Each row is a point on a landscape with many valleys, with its height.
A ball rolls from a point to whichever of its 2 nearest points has the largest drop for the distance, and stops where none of them is lower. Distance is the straight distance between rows; heights are no part of it.
J_594: [-14   4  -6 -12  -6   6  15  16   0  -2  -1   8  -3  12  -2   0   7   1
   7 -19   5   3 -13 -10   8  18  12  13 -12   6   6   1  -8  13  16  -8
  10  -6  12   7 -12   5  -9 -19 -26  -9   3  -7   5  -7]  (h 3.96)
J_406: [-10  15   0   5 -26  -2   8  23  -3 -21  12  -5  -9  12  15 -17   0 -11
  -3   0  -2   4  16  14 -12 -17   7  10  14 -12  -9  -9  -7  -1   8  -2
  -2   5  24  11   3  11  13 -33 -10  -1  -9  15  13   0]  (h 5.14)
J_421: [-13   3   7   3   2   7 -10  18  -1   2  -6   2   3  -1   7  16 -16  -4
  -1   9   6   2   1  -2 -10 -14 -22   7   3  -4   0   4  -4 -16 -18   6
 -10  20   0 -16  -8 -18  13   8  -8  21 -13   3   5 -12]  (h 1.98)
J_866: [ -9  10   4  -1  10  -4  -1   7  12  -1   0  -1  13  11   2  -2  16  16
   5  11  -9   8  19   1  -8   9  -7  -7  -3  -1   9  25   3   0  21  -7
  -8   0 -14  19   9   3  -2  -6  14 -12   7  -1  -6 -16]  (h 2.34)
J_396: [-20  -8  -7 -20  -6   5  -2  -9   6   6 -10   4   6  -5   2   6   2   7
   4  -6  -1   0  -1  -7  -3  30 -16  18  -4  10   6   2 -24  19 -15  -5
 -11  -4  -2 -11  -4 -11 -24  -9 -27  -6 -18  -7  -3   9]  (h 1.26)
J_242: [ 14  -9  10  11   4  -2  12   9 -17   1 -15  21   6  -3 -10 -16   4  -7
   0   6  -7  -8  10   3   6 -17  17 -30  -7   5  -5  -9  -3  -9  37   2
  -2   0 -17   8  10   4   6  14  -7 -12  -1  14   0  -5]  (h 3.04)
J_60: [ 25  -5 -17  15   1 -33 -16   1 -30   7 -10  19  15 -12   8   9   0  -1
  -4 -10   4 -11  15  -7   2  -9  31 -11   6   2   5 -20   7  11 -20  17
 -20  -5  -9  13   6  13   5   5   1 -21   8   1   9  -5]  (h 5.28)
J_128: [ 11  -3 -10   7  -5 -15  -9  -6 -14   2  -5  15   5  11   8 -12  -1   1
   0   5 -13   9   3   8  11 -15  11 -18   8 -11   5  -3  14  10   2  -5
 -18 -10 -14   3   5  22   5   6  11  -2   2   9   0 -19]  (h 3.57)
J_722: [ -9  -1  39  -7   0  21  10  -9   3   3  -2 -19  -2  -8  -8   1  16   7
 -12   9   3   5  -1  -2 -17  15 -13  21  -7   1   7   6  10  -3  29  -8
  -4  19  -4  -7   4 -14 -10  15   0   4  -4   4 -12  23]  (h 6.79)
J_24: [ -4 -14  -7   0 -11   1 -11  -5   0   1  -7   0   0  -5  -7   1  -9   6
   5   2  -6  -9   5   0  -1  18  -4  11  -4   6   1  -8   4  14 -12  -3
  -9 -15  -4 -14  10  -5 -22   7 -13  -1  -9 -10  -3  11]  (h 2.20)
J_546: [ -4  11  -3 -11   1   4  -1  -8  15   6  -4 -10   1  11  -4  -3  14  11
   1  -6   9  11  -5   6  11  19  -1   5  -3  -4   7  -1  -2  22   2 -16
  12 -18  14  -1   8   3 -10 -12 -23 -11   0  -7  -5  -2]  (h 4.51)
J_826: [  5  -2  -2   2  13   4   7  -3  -1   5  12  -1  -8   1 -11   1  -7  -1
  -1  -8  -6   4  -8  19   7 -15   2 -13  14 -11  -2   7  -7   1 -12  -2
  23  -4  -8   0 -17   6   4  10  35   4  -6  -8   7  -3]  (h 0.46)
J_262: [ 19   5  -8  -4  13 -26   2 -19   2  -5   0   1   7   5  18  12  -2   1
 -18 -11   8  -8   3 -11  21  -3  15 -20  -2  -6  -1  -2  10   6  -2   5
   7 -22   9   7   4   8   9  20  23  -5   5   2 -14  -7]  (h 6.50)
J_445: [  3  -5   0  10 -11 -12   5  -1 -10  -3  -4   8   8  18   3  -3 -19  -5
 -14   7  -4   2  -1   2   1 -22  11  -1   7 -21  -3  -5  12  14   5 -13
   2 -14  -8   0  -2  19  -1 -10  13   8   3   4  -1   2]  (h 3.98)
J_450: [  7  -3   5  18   2   1  19  10 -14 -23  -2   7   0   9  -2   9  -6  -8
 -17   5   8 -15   0   1   1 -21  -1   0  11 -12 -12 -10  12  -1  11  -8
   7  -4  -4  -1   4   8   4 -10   6   4   6   9   4  10]  (h 4.39)
J_662: [-22   5   2 -10   5   7  12  31   3  -6   4  16   5   0 -15 -11  -5   1
  10  -2 -23  -4 -10 -11   4   6  21  -9 -22  20   4  17  -2 -11  29   4
  15   1   2  15   3   0  15 -16  -9   1   2  -4   9  -8]  (h 2.52)
J_548: [  2  -4   7  -2  16  16   5   2  16  16  -2  -1  10  -5  -5  -2  10 -12
   5   4   8  -3  -5  -7 -15   1 -15  -9 -12   5  12  13  -4 -23   1   1
   4  10 -13   2  13 -14 -13  19  11   6  16 -12 -22  -5]  (h 7.15)
J_64: [  5   4  -6   6 -15   4  -7  16   7 -10  14   8  -4   6  10   3  -7   6
   2  -6  -5  11   9   5 -16   0 -17   2   6   1 -10   3   5   1   6  -3
   7  20   6  -7  -9   5   1 -10  -9  -6 -11   0  12   8]  (h 5.97)
J_43: [ -7  -5   1 -20   0  -1  -2 -11  20   7   9  -1  -5  -6   9  19 -10   7
  14  -2   9   2 -12 -21   5  16 -13  -8  -3   3   3   2 -14 -16 -21   9
  17 -13  -5 -11 -11 -22  -4  21  -4   7   0   8   5   3]  (h 5.26)
J_285: [ 19   4 -19  13   9 -18 -15 -16  -6   2 -15  -7  10  -3   1  12  -9  12
 -15   3   2  -5   4  -9   3  -4   4  19   2   1   5   7  18   2 -20   5
 -18   5   3   3   5   4   3 -10  14  -1   6  -4 -18 -12]  (h 2.15)
J_707: [ -5  -2  22  -5   0   7   0   4  11  -7  13 -14 -11  11  11   2   0   8
   5   9 -10  11   6  -3   9  11 -18 -14  -4   7  -3   7   8 -18   9  12
  29   4  -9   3  -3 -22   0  21  13   8   3  12  -4  12]  (h 4.01)
J_108: [ 13   2  -4   9   7  15  -8  -9 -20 -10   6   1 -25 -13 -16 -15  -6  -8
  -2  -1  10  -4  -9  19  -8  -9  -2   0   2  -7  -2 -19  -8 -13  17  -2
  -5  -2  28   3  -7  -7  11   7   7  -2   1  15  16  30]  (h 4.00)
J_699: [ -3 -15  -1   6  -3   6  -6   0 -12  -8   0 -11 -10  -2 -12 -14  -3  -8
   1   6  -8   5   4  22   9   2   5   6   6   0   1 -13   6  15 -12   0
  -8 -16  -3 -11   5   4 -13  11  16   8  -8   0   2   2]  (h 2.92)
J_780: [-14  -4  16  -2  -7  22   9   0  -8  -7  -6  -4  -9 -13  -6  -5  16  -2
  -1  12   6  -6  -2  -4 -25   5 -13  27   4   3   1   5  -1  -4  22  -5
 -21  27   0 -11  -1  -3 -11  -2 -12   8  -2   6   7  17]  (h 6.53)
J_88: [  1   6  10   6   5  10  -6  10   3  -6  -2 -14 -13  10   7   9  -6   4
  -6  14   1  -2  -4   4   6  -5 -21  -6   7   2  -4   7  13 -20  -8   1
   8   8   5   1   3 -17  11  10  13  12  -7   6  -4   1]  (h 3.05)
J_130: [ 11   5 -18  -6   1 -15 -13 -12 -12  13   4  12  -4  -9  -5  -1 -10  16
   3  -6 -12  -7 -17   0  -4   2  11  -9   3  -3   3  12   0   0 -23  -4
   0  -4  -6   0   0   2   0   9   6  -1 -12 -10   2  -9]  (h 2.27)
J_480: [  7   2   5   5  -2  11  -7  -4  -7  -3   6  -2 -15  -3 -14 -10 -10   6
   9  -9  -8  20  -2   7   5   8   3   1  -6   7   2   6   0  -8  18  14
   6   8   7  -9 -13 -11  -4   8  -1  -3  -3  12  -8  14]  (h 4.90)
J_830: [ 10  -7   1  18   0  14  10  14 -10  14 -12 -12  -2  -4   2  -3   9   1
  -2  21  16 -12  10 -17 -29 -18 -23  12   8   7  10   0   8 -21  -4  -7
 -30  12 -16  -3  13   4  -7  -9 -12   1  14 -14  -6  -4]  (h 2.39)
J_930: [-10   2  18  -2 -21  -5  -1   0  -4 -17  -6  -5  -6  11  17   3  15  -3
   3   0 -20   1  -2  12  28  -6  24   0 -11   7  -7   5   2   8  20  15
  13  -8  15  11  -7  -3   7   7 -17   6 -10  29 -19   9]  (h 5.64)
J_710: [  3 -13  18  -7   8 -16  17  -4   9   9 -20  14   9   6   8  -3  14   3
   0  -2  -4 -17   9 -24  11   5  15 -18 -16   3   9   5  -3   2  31   3
  -8 -17 -25  18  14   8  -9  16  -5 -12   4   0 -12 -20]  (h 3.99)
J_150: [  4   5  -5 -11  -6 -13 -13 -28  23  -8  16 -14 -14  -1  -6  -6 -14   6
  -3  -7 -17  13  -2  27  15  14  -4  -1  -8   2 -17  -5  -7  11 -12  -7
  14 -15  11 -16   6   2   2  -7   8   9 -16 -15 -10   8]  (h 7.00)
J_702: [  7   1   6  15   2  -6  -4   2 -21  -6  -5   3  -9  -4  -1 -31  14   7
  -5  11   1  -6  13  12 -20 -12  -2  -9   4 -11   1  -7  11 -21  22  -3
 -27  -9   2  25  26   8  -2  10   8  -9   2  11   3   0]  (h 3.90)
J_61: [-12 -16  11   2  -9  16  20   4  -2   1   1   0   5  -7  -9  -5   8 -13
  13   3  -8  -5   8  -4 -11  -2   0  12   3   6  -1   8  -2   4  11  -3
   1  17 -17  -6 -13  -2 -18  11   0   2   4  10   2  22]  (h 6.29)
J_149: [ 21   8   1  15   4   6 -20  -1 -20  -5  -6  12  -5 -24 -18 -14   6   3
  -3   3 -13  -9  10  20  -8   2   8  -5  -2  11  -3  -3  -2 -13  11  11
 -19   5  13   1  10   5  -6  21   8 -12 -11   4  -7   6]  (h 4.63)
J_656: [  7  -9 -14 -13  -6 -22  -6 -31  -2   6   9   7  -8 -27 -16  -2 -17   3
   6 -10   1  -9 -23   0   1   7  12  -5  -2   3   0  -9  -7  -2 -39   4
  -7 -16  -9 -12   9  -1   0  19  -2   4  -7 -15   8  -3]  (h 2.85)
J_98: [ -7   5   1  10 -12   6  -4  11 -26 -17 -11  11  -6   2   8   1   4   7
  -9   1  -2  -5  12   4  -4   8   8  22   1  -2 -11  -3  -5   2  19   6
  -9   1  13  10  -2  -6 -10 -21 -27  -8  -8  12  -1  17]  (h 6.04)
J_273: [ -7   5   0 -33 -13 -18  -9 -37  12  -7  15 -16 -10   1   1  -2 -17   9
   2  -3  -1  13 -15  11  29  23  12  -1  -8   9 -13 -10  -6  17 -27   3
  15 -19  17 -10   0   3   8 -13  -1  10 -11   3  -6   3]  (h 7.16)
J_36: [  2   7 -13 -11   8  -4   1 -15   4   4 -15  -1  17  -1   6  19   6   7
 -10   3  16 -11   4  -9 -10   3  -8  15   6  12   3  -2  -3  25 -25 -10
  -8  -1  -2 -11   3   8  -6  -7  -6   0   7 -20   3  -3]  (h 4.57)
J_613: [ 10  20  -4  -6   6 -22   3 -13   8 -14  -1  -4  13  18  11   4 -11   0
 -18 -11  -7   4  11  14  25 -16  17 -11  -2 -10  -8   0   6  12   2  -6
   7  -5  24   8  -2  11  24  -4  24   4   1   9  -7  -2]  (h 6.68)
J_388: [-10   4  -1  -2  -2  18  -2  14  12  15  -9 -10  15   5   5  15  -2 -19
 -10  13  29   9   2  -7  -6 -14 -34  21   5  -8   5 -12 -13  -8  -6  -6
 -11  24   7 -25  -6  -6   8 -29 -27  12  -4 -13   4 -16]  (h 3.87)
J_843: [ -9  -2  -8 -19 -17   8   1  -5   6   4   8  -4   3   9   6   0  -7   0
   2   0   7   5 -21  11   6  10  -1  13  12 -15  -6  -9  -4  25 -18 -14
  19   0   3 -19  -9  16 -12 -25 -14   9  -8 -18  13   8]  (h 5.42)
J_174: [ 16  -6 -15  14   1   7   5  -4 -10   2  -1   9  -7 -17 -22   1 -10 -17
   2  -6  -2 -12 -17  17  -1 -11   2 -15   1   6 -13 -27  -3  15 -27   0
   2   2  -1 -25  -4   6  -2   3  -9  13  -5 -13   3  17]  (h 5.87)
J_876: [ 10   4  -5  30  26  14   7  -8   5   6  -6   0   1 -22 -19   9  13 -15
   2  -7   5  -6  -9   5 -11  -3  -9 -20  -8   4 -12 -16   0   1 -12   2
   1   7 -10 -12  -2  -1  -8  14   1   5  -2  -8  -6  15]  (h 6.08)
J_530: [ -3   3 -16   3   6  -1  -4   3  -8   8  -6  -2   8  -9  -8  -1 -10  -4
  -3  -4  12   1   4  12 -19  -4  11  12  18 -16   1 -18  -4  29 -34  -6
  -6   1   1  -9  -1   4   2 -15   7   7  -4 -21  20  -2]  (h 4.81)
J_337: [  6   0 -15   4  -1 -19  -6  -2 -20  -1  -5  10  12  -5  -2   3  -7  -1
   0  -8   6  -4  14   1  -8  -5  16  -1   6  -4  -1 -16   3  24 -35   0
 -16  -9  -8   5  -1  14   5   0   4  -4   8  -6  21  -2]  (h 5.08)
J_368: [ -7  -5  -4 -16  15   6  10  15  16  16  16  -2   4  -3  -5   6  -6 -16
   9  -2   2   5  -1 -12   3   3  -8  -7   2   7   7  12 -10  -6 -10   4
  14  11   1  13 -11  -3  16   3  26   5  21  -7  22 -21]  (h 3.10)
J_920: [  3 -17  -1  -3  -7 -20  -2 -18  -9   2   9   7  -7 -28 -11   2  -3  -1
   5 -14   3 -11 -11  -7   8  10  24 -17   0   4   4 -10 -10  -3 -23  16
 -15 -16  -9   1   5   6 -11  30  13 -13   2  11   3  -3]  (h 3.32)
J_251: [ 23   9 -15  17   4  -9 -19   7 -22   5  -4  11   5 -12   1 -23  13   4
  -2   2  -8  -5  18  11 -13 -10  18  -2   0  -4   7  -1   1 -10   8   3
 -18  -7   0  13  18   7 -11   5  -7 -14   5  -9  -4  -3]  (h 4.34)
J_558: [ 10  -1  -6  11  -5 -27 -30 -21  -1   7   7   5   2   5  11 -20   5   4
   6   4 -16  -1   6  14   9  -3   7 -11  -9  -3  -4   0  11 -11   2   3
  -5  -5   1  12  16   0 -10  18  11 -13  -2   1 -21   4]  (h 6.54)
J_162: [  1   0  20  -1  18  27  11  11   8  11  -9 -12  -1  -3 -18   1  16   4
  -2  12  15  -4   0  -6 -12   9 -17  -2  -4   2   7  10   6  -8  17  -6
  -5   6  -8  -3  10  -9  -5   8   1   0   9 -11  -9   2]  (h 7.07)
J_333: [  1  -8   1   2  20  12  -4  -5  18  17  -7 -12   8  -7  -4  21   0 -11
  -9   1   8   1  -7  -8  -4  -2 -22  -5  -3  -7   6  -6   4   0 -27  10
  -3   0  -9 -22  -7 -19  -2  14  11  15  -7 -16 -15  -1]  (h 3.61)
J_730: [ -2  -1   3   2  33  15  17   7   7  13   6 -12   1   5 -13   2   6 -10
   3  10   7  -1  -4   9  -1  -3 -13 -11  15 -12  -3   7  -6  -9  -7  -2
  19   6  -9   8  -8  -5   9   1  39   8   6 -10   8 -14]  (h 1.89)
J_481: [-15  -4   7   0 -20   7   8   4  -1 -11   3  -6 -15  11   8   2  12  -3
   8   7 -13   3 -14  14  13  -5  11  -3  -2  -2  -4   5   4   3  10   3
  27 -10  -2   6  -9   0   0   0  -9   9  -7  13  -3  12]  (h 5.40)
J_34: [ -9  -7  -4   4   2  19  -4  22 -14   1   0  -8 -11  -6  -2  -8  -5 -18
   3   2  10   7  -6  19  -8  -3  -3  15  12 -10  -2 -17 -12   5 -14   4
  -5  11  12 -14 -14 -10   2 -14 -11  24 -10  -2  16   6]  (h 3.97)
J_264: [-18  -8   0 -10 -21   1  10  -2   4  -9   3   3  -5   7   5   5   0   6
   7   4  -6   3 -16   4  19   7   2  -5   1 -12  -7  -2  -6  17  -7  -5
  13 -20 -12 -10 -11  18  -8  -9 -20   3 -14   6   3   5]  (h 5.10)
J_633: [ 24  -2 -12   7   9 -25 -18 -13 -10  12  -7  26  16 -23   5  14   1   9
  -2 -11   0 -18   4 -13   1  13  21  -5  -4   8   0  -5  -2   6  -6  13
  -7  -4 -10   4   0   6  -8   9  -3 -24   7  -6  -4  -4]  (h 5.17)
J_397: [-10  -8  11   4   4   9  11  -2  -9  -6 -16   6   0  -5  -1  18  10   0
   4   4  -3 -11   2 -12   9  14   9  11  -3  11   2   6  -2  12  13  13
   6   0 -13  -5 -17  -9 -14   7  -7   1   2  12  -3  13]  (h 6.06)
J_516: [  3 -13   7  -4  -6  -2   6  12   1  -3   1  17   6  10 -13 -14  -4 -14
   0  -5 -17   1  -1   2  13 -20  24 -24 -10   6  -4  -4 -10 -15  47   5
  20  -7  -9  13  -2 -13  17   7  -5 -11  -4  19   1   3]  (h 2.43)
J_65: [ -9   3   7   6  -8   6   4   8  15   2  13 -20  -2  22   4  -2   0  -7
  -2  14   3   4  -3   7  -8 -18 -11  17  19 -13  -2   5   3  -2   3 -18
  12  14   3   8   0   3   9 -31  10   3   6  -1  11  -7]  (h 4.21)
J_847: [  7   5 -12  16  -7   7   7  13  -3 -12   3   0   3   0   2 -13   5 -15
   7   3  11  -7  15  -7 -15 -21  -7  17   5   7   0 -13   8 -10   7  -6
  -7  10  14   0   6   4 -12 -12 -20  -3  16   1  11   6]  (h 4.93)
J_652: [ -9 -10   3 -14  -7  -8  12 -10  11   0   5  10   3   1   7   6   8   9
   7   0  -3  -3   0 -17   8   9   3 -12   5   1   3   9  -1  16  -3  -3
  -1 -12 -15  -3  -7  20  -9  13   0 -13  -2   3   3 -13]  (h 4.76)
J_703: [-16  -6  -2 -12  -3  21  16  31   1   1   9   2 -10   1 -12  -3   0  -5
  18 -18  -4  11 -18  -6   7  14  10   7 -16   8   5  10 -13  -6  22   9
  25   7   4   4 -19  -4   3 -14 -19   3   3  -4  14   2]  (h 3.36)
J_44: [ -4 -15   7 -17  12   2   3 -20  19  16   5  -9  11  -3   6   2   0  -8
  10  -2   0  -3  -4 -20 -10  13 -10  -5 -13   3  12  24  -1 -13  -3   4
   5  11 -17   5  -3 -15 -21  21  23  -8  14  -1 -23   1]  (h 6.95)
J_45: [-21 -13   8  -6   0  20 -10  14   9  24  -8  -7   6   3   7  12  -7 -10
  -1  10  13  15   0  -3 -13   3 -28  12   1 -11  20  -4 -16  -1   5  -7
 -10   9  -5 -29 -18 -12  -1 -11 -33  10 -17  -8   1   3]  (h 3.20)
J_526: [-21   6  10   8  -7   3  14  26  -9 -19  -5  -9  -4   9  -4   1   0  12
  -7   4  -2  -1  17  -4  -5  -1   2  22   0   0  -2  10   1  -8  22   1
  -4   4   3  21   4 -12  11 -29 -12  -1  -1   9  12   0]  (h 5.79)
J_893: [ -1  -4   8 -15   1  -1  10  -2   9  -5  13  -1 -11   0   7   7  -6   1
  10  -8   0  -3  -3 -25  17  14  -1 -21  -7  10   5  10  -4 -18  -3  17
  17  -6  -5   6 -11  -8   4  26  18  -3   9  10   0   1]  (h 4.75)
J_266: [ 10  10 -14  -6  11  -3  -2  14   4   3  -2   4   9  -3   0   9  -5  -3
   4 -10  12   4  -3 -14  -3  -2  -3  -5  -4   2  13   9   1 -10 -21   3
  -6  12   6   8  -1  -7  12   8  13   7  19 -11  13 -19]  (h 3.62)
J_840: [-26  -9   8 -18 -14  18  -5  -2  16  19   0 -10   1   3   5   9   2   7
  11   5  -3  21  -5  -9  -8  30 -24   7  -5   5  13  11 -19   1   1  -3
  -2   2  -9 -17 -13 -10  -9 -17 -30  -3 -15   0  -4  10]  (h 2.32)
J_743: [  0   1  -4   7   1  14  -6   8 -22 -11   1  -8 -20  -3  -7 -16  -7 -12
   3   6   0   3  -1  23   8  -9   0   6  11  -3   1 -11  -8   2  -3  -3
  -2   1  27  -4  -7  -3   2   0   2  15  -1  12  12  16]  (h 3.53)
J_408: [ 14   1  -9  -5  15  -1   1 -13  17   6  -5  -3  10 -18   7  24   9   4
  -7  -4   6 -19  -9 -19  -5  11 -11  -6  -6   8   0  -1  -2   9 -30   4
  -5  -9  -7 -17   0   3  -3  20   4   3   1 -19  -9  -2]  (h 4.14)
J_552: [-14   7   1  -9 -14   8 -18   5   7  -8  10  -7  -6  10  18   3  -3   3
   9  -1 -10  20  -1  15  -2  16 -19  13  -3   6  -7  -2  -7   2  -9   4
  13  11  16   1 -11 -10  -3 -19 -17  11 -11   7   7   5]  (h 5.66)
J_145: [ 14  11 -19   8   5  -3  -6  -5  -7   4   6   5   2  -7  -9  -2 -11   6
  -9  -5  -5   3 -16  18  -6 -15  10  -2  12 -15  -4   9   1   0  -7  -6
   9   8   6  -1  -5   6   6  -1  19   4  -9 -17  -1   0]  (h 1.55)
J_941: [ -4   3  -4 -28   3  -6   5 -11  12   6  12   0  -7  -9   4  13 -12   0
   2 -23  25   6 -25 -12   3  13  -4  -7   1  -1   1  -6 -13  -2 -27   2
  15  -4  14 -13  -6 -10  10  16 -11   8  12  -4  17  -4]  (h 5.68)
J_574: [  0  11 -15 -19  -5  -2  -7 -11   2   5 -13  -2  14  16   7   4   6  14
  -9   3  18  10   4  -3  -2  11  -3  13   6   2   7  -3   6  23 -16 -17
   1  -9  14  -4   8   6  -3 -26 -19 -10   0 -20  -1  -3]  (h 4.88)
J_224: [ -7   4 -13  -3   9   0  -6   4 -10  12   2   0  -3  -4  -3  -6 -19  -4
   1 -11   6  16   7   7 -18   2   9  26  11 -12   7 -12 -16  22 -20   6
  -2   7  10  -4 -24 -10   1 -19  -6   1  -2  -4  24   0]  (h 4.46)
J_875: [ -1  -3   2   6   0 -18  -6  -1   7   7  -2   5   9  17   8  -9  15  11
   3   4 -10  23   9   0  11   5   2 -10  -7  -5  10  12  12   8  12  -2
 -19 -11 -12  18   7  19   9   0  12  -8   6  12 -10 -26]  (h 3.11)
J_42: [ -1  10 -10  -2   2  14   9   7   4  -3  -8  -3   7   3   5   2   1 -14
   5   0  19   0  -7  -5  -2  -9 -15  20   0   6   2  -5  -1  -3  -6 -10
   3  19  16  -7  -1  -6  -1 -22 -22  11  16 -10   3  -7]  (h 4.45)
J_927: [  6   0  -2   9  12  11  -7 -17   0  -1   4   7  -9 -15 -22 -11  -1   0
   4   1   6  -4 -11  13  -9   6 -13   6   1  -5  -6  -7  -5  -8  19  -7
  -1   4   7 -10  -2  -9 -10   9 -10   1   0   9   5  22]  (h 4.47)
J_269: [ 14  -2 -12  21   5   1   4  -8  -7   6 -11 -15   6  -3  -6   7  -2   5
 -10   9   4 -12   2 -15 -13 -20  -8  26  13  -2   9   5  13  -5 -12  -8
 -22  10 -15   2   6   2  -5 -17   5  -3   8 -10 -13 -10]  (h 1.37)
J_492: [ -1  10  20  12  -9  -7   1  20  -2 -13 -15  -2   5  15  11  -2  11   9
   2   4 -10 -15  22 -15   3 -13  11   1  -7  16   9  16  10 -10  18   4
 -12  13  -3  24  19  -2   2  -5  -1 -11   2   6 -19 -16]  (h 5.56)
J_265: [  1  -1   2  -2   5  -9 -11 -23  12  14   2  -1   3  -4  -3  -9   2   3
  13  -4 -11  -1   1  -3   3  10  10  -2 -15   2   8  19  -2 -11   5   7
   5   0  -5  14   5 -11 -23  21  17 -13   8   4 -24   1]  (h 6.74)
J_339: [  9   7  -3  -4  -1 -24 -13 -30  12 -13   7   0   1   1   6  -3 -15   1
 -13  -8 -19   6  10  22  27  -9  10 -15  -9  -4 -16  -6  -4  12   5   1
  15 -22   7 -10   4   7  13   7  23   3 -12   2 -18   9]  (h 6.84)
J_553: [  1  -6   9  11   0  11   9  12 -15   1  -2 -12  -6   8   2 -15  17   4
  -4  26  10  -5   3   0 -22 -15 -16  -2  12  -6   4   0  21 -24   8 -14
 -17   2  -7  19  23  10  -1   0   9  -6   4  -1  -5 -11]  (h 3.29)
J_640: [  0  -1  -1 -18   8 -18   9 -21   6   3  15   2   5  -5   6  21   0   4
 -10 -22  22  -2 -20 -20  -3  18   4  -2  11   0  -6  -3   4  11 -18  -5
   0  -9   2 -11  -1   4   7  10   3  -2  17   0  18  -6]  (h 6.00)
J_871: [ 32   9  -7  18  20  -3 -17  -6  -5   2 -12  10   5 -28  -7   8  10   7
  -8  -7  -7  -6   8   1   8   7  10 -10 -11  10   1   2  -1  -7  -2  17
  -2   6   1  -2   3   6  -4  17   7  -9  -1  -4 -17   3]  (h 4.91)
J_898: [  4   5  -1  10   5   2  19  26  -4 -23  -6   0   3  13   0  15  -2 -11
  -4  -6   6 -10   3  -6  19 -19   8  -7  -1   7  -1  -5   7  -5  -6   7
  13   1  13   8  -3   0  13   2   7   5   9   2   2  -5]  (h 4.80)
J_383: [ 13   8  -9  14 -20  -8 -19   1  -8 -12  16  14  -3  10   7  -8 -10   7
   4   2 -16   4   4  14  -4 -11  -1  -8   3   4 -16   1  15  -3   7  -4
   1   9  10  -2  -2  10   5  -5  -3  -7  -9  17  -6   7]  (h 6.18)
J_620: [ -7   9   5  -6  12   2  -1   4  23   5   6 -13   3  19   4  15   3  10
  -4   9   1   6  10  -9  -7   4 -18   7   9  -1   7  22   0   2  -2  -9
  10   8  -4   8  -6  -7  13 -20  15  -6   2  -4   5 -11]  (h 3.40)
J_69: [-12   2  17  -6 -10  17 -20   0  -5  -2  11 -10 -23  -3   3 -12  -2   4
   9   2 -11  21  -5  18 -12  12 -12  15   0   3  -5  -1  -6 -10  16   6
   4  14   8  -7 -10 -11   1  -4 -11  13 -13  18  10  19]  (h 5.29)
J_696: [  2  -6  23   2   7  -6  18   4  -6   5 -12  15   4   8  -6 -19  12   4
  -4  11  -6  -1   5  -4   1  -3   4 -20 -11  -4   1   3  10 -15  45  -2
  -7  -2 -23  17  24   4  -1  15   2  -5  -1   3 -13 -11]  (h 3.52)
J_690: [ 10   1  -2 -18  10 -29  -1 -44   7   1  20  -6   3 -12  14   7  -4   3
 -11 -14  21   0 -12 -12  11  17  13  -5   8  -3  -8  -7   5  -2 -11   3
   0 -24   4  -8  10   3   4  20  24  -8  11   8  -1   1]  (h 6.28)
J_462: [ -1  -9 -12  -6 -10   6   0  -7   3  11   7  -5 -10  -7 -10  -7 -11  -5
   6   4   4   2 -23  16   8  -1 -14  -4  10 -12  -8 -13  -1   7 -22 -10
   9  -1  -2 -27  -1   6  -8  -5  -8  17  -5 -19   5  12]  (h 5.67)
J_22: [-10 -10   0  -7   8  -5  21   3  11   9  -9   2  16   7   6   8  27   1
   0   1   4 -11   6 -23   5   4   7  -8  -8   9  15  11  -1  16   6 -13
 -16 -11 -18  12   4  22  -2   3   4 -14  13 -13   4 -26]  (h 4.40)
J_550: [ -8   2  14   6 -11  -5  -3   2 -16 -12 -16  15  -4   1   7   7  12   4
  -5   3 -12  -7  10  -1  19   8  20  13  -9   7 -11   2   1   7  27  20
   5  -3   1   3  -9  -4 -10  -1 -20 -11  -5  20 -13  15]  (h 5.84)
J_441: [  0   7  10   0   3   9  13  31   8 -15  -8   3   7  10   5  10   9   4
   1   5  -1 -15  18 -17   6  -1  -3  -7 -11  19  -1  12   3 -12   5   7
   6   7   1  12  10   2   5   7   0   1  11  -7  -2 -20]  (h 5.20)
J_914: [  2  14   2  13 -20   3   1  11   0 -11  10 -23 -10  11  10 -17 -13   3
  -7   7   7   2   7  10 -14 -12  -2  14  19 -24  -7  -9  13  -6  -5  -8
  -7   3  16   6  10  10  13 -35  -1   7   0   5   6   4]  (h 4.78)
J_176: [  0  -1  -1   5  12   4  -5  16   5  19  -2   0   9  -2   3  25 -12  -4
  -4  -3  11   4  -2 -11 -11 -13 -23  -2   4 -12   2   2   2  -5 -35   6
  -9  10  -6  -4 -11 -11  11   4  14  10   2 -15   8 -16]  (h 2.90)
J_139: [  5  -7   3  16 -18 -17 -19 -24  -1   0  19   7  -7  12   9 -20  -2  -5
   4   1 -25   9  -4  21   9 -20   1 -22  -6   2 -16  -3  10  -6  15   1
   3  -1  -3   4   4   9   3   8  19 -11  -7  16 -19  12]  (h 6.38)
J_817: [  0  -2   1  -9  11 -15  12  15  11  -5  -6  24  12  14  -1  -5  -7  -3
   2  -7 -20  -3   0 -16  15  -4  23 -23 -18   6  -2   8  -6   0  34  -2
  14 -13  -3  18   3  -2  21  -4  -6  -3  -1   7   3 -18]  (h 1.54)
J_51: [-21  11   7   5 -26   7  17  31   1 -23  10 -11 -13   1   1 -21   1  -4
   9  -2  -2   5  29  -5 -16  -9   4  22   3   6  -4  -3   4 -16  29   5
 -15  11  15  19   9  -2  21 -33 -14  -7   2  13  12  -2]  (h 5.48)

Call two points neighbours if one is among the 2 nearest of the other. Go from one point of each pair to the other, from neighbour to neighbour, staying as low as possible. Name the highest point that can't be avoided.
J_817, J_269 -> J_574
J_269, J_826 -> J_36
J_421, J_826 -> J_266

For each start below, name the point where the ball stops.
J_548 -> J_743
J_150 -> J_421
J_273 -> J_421
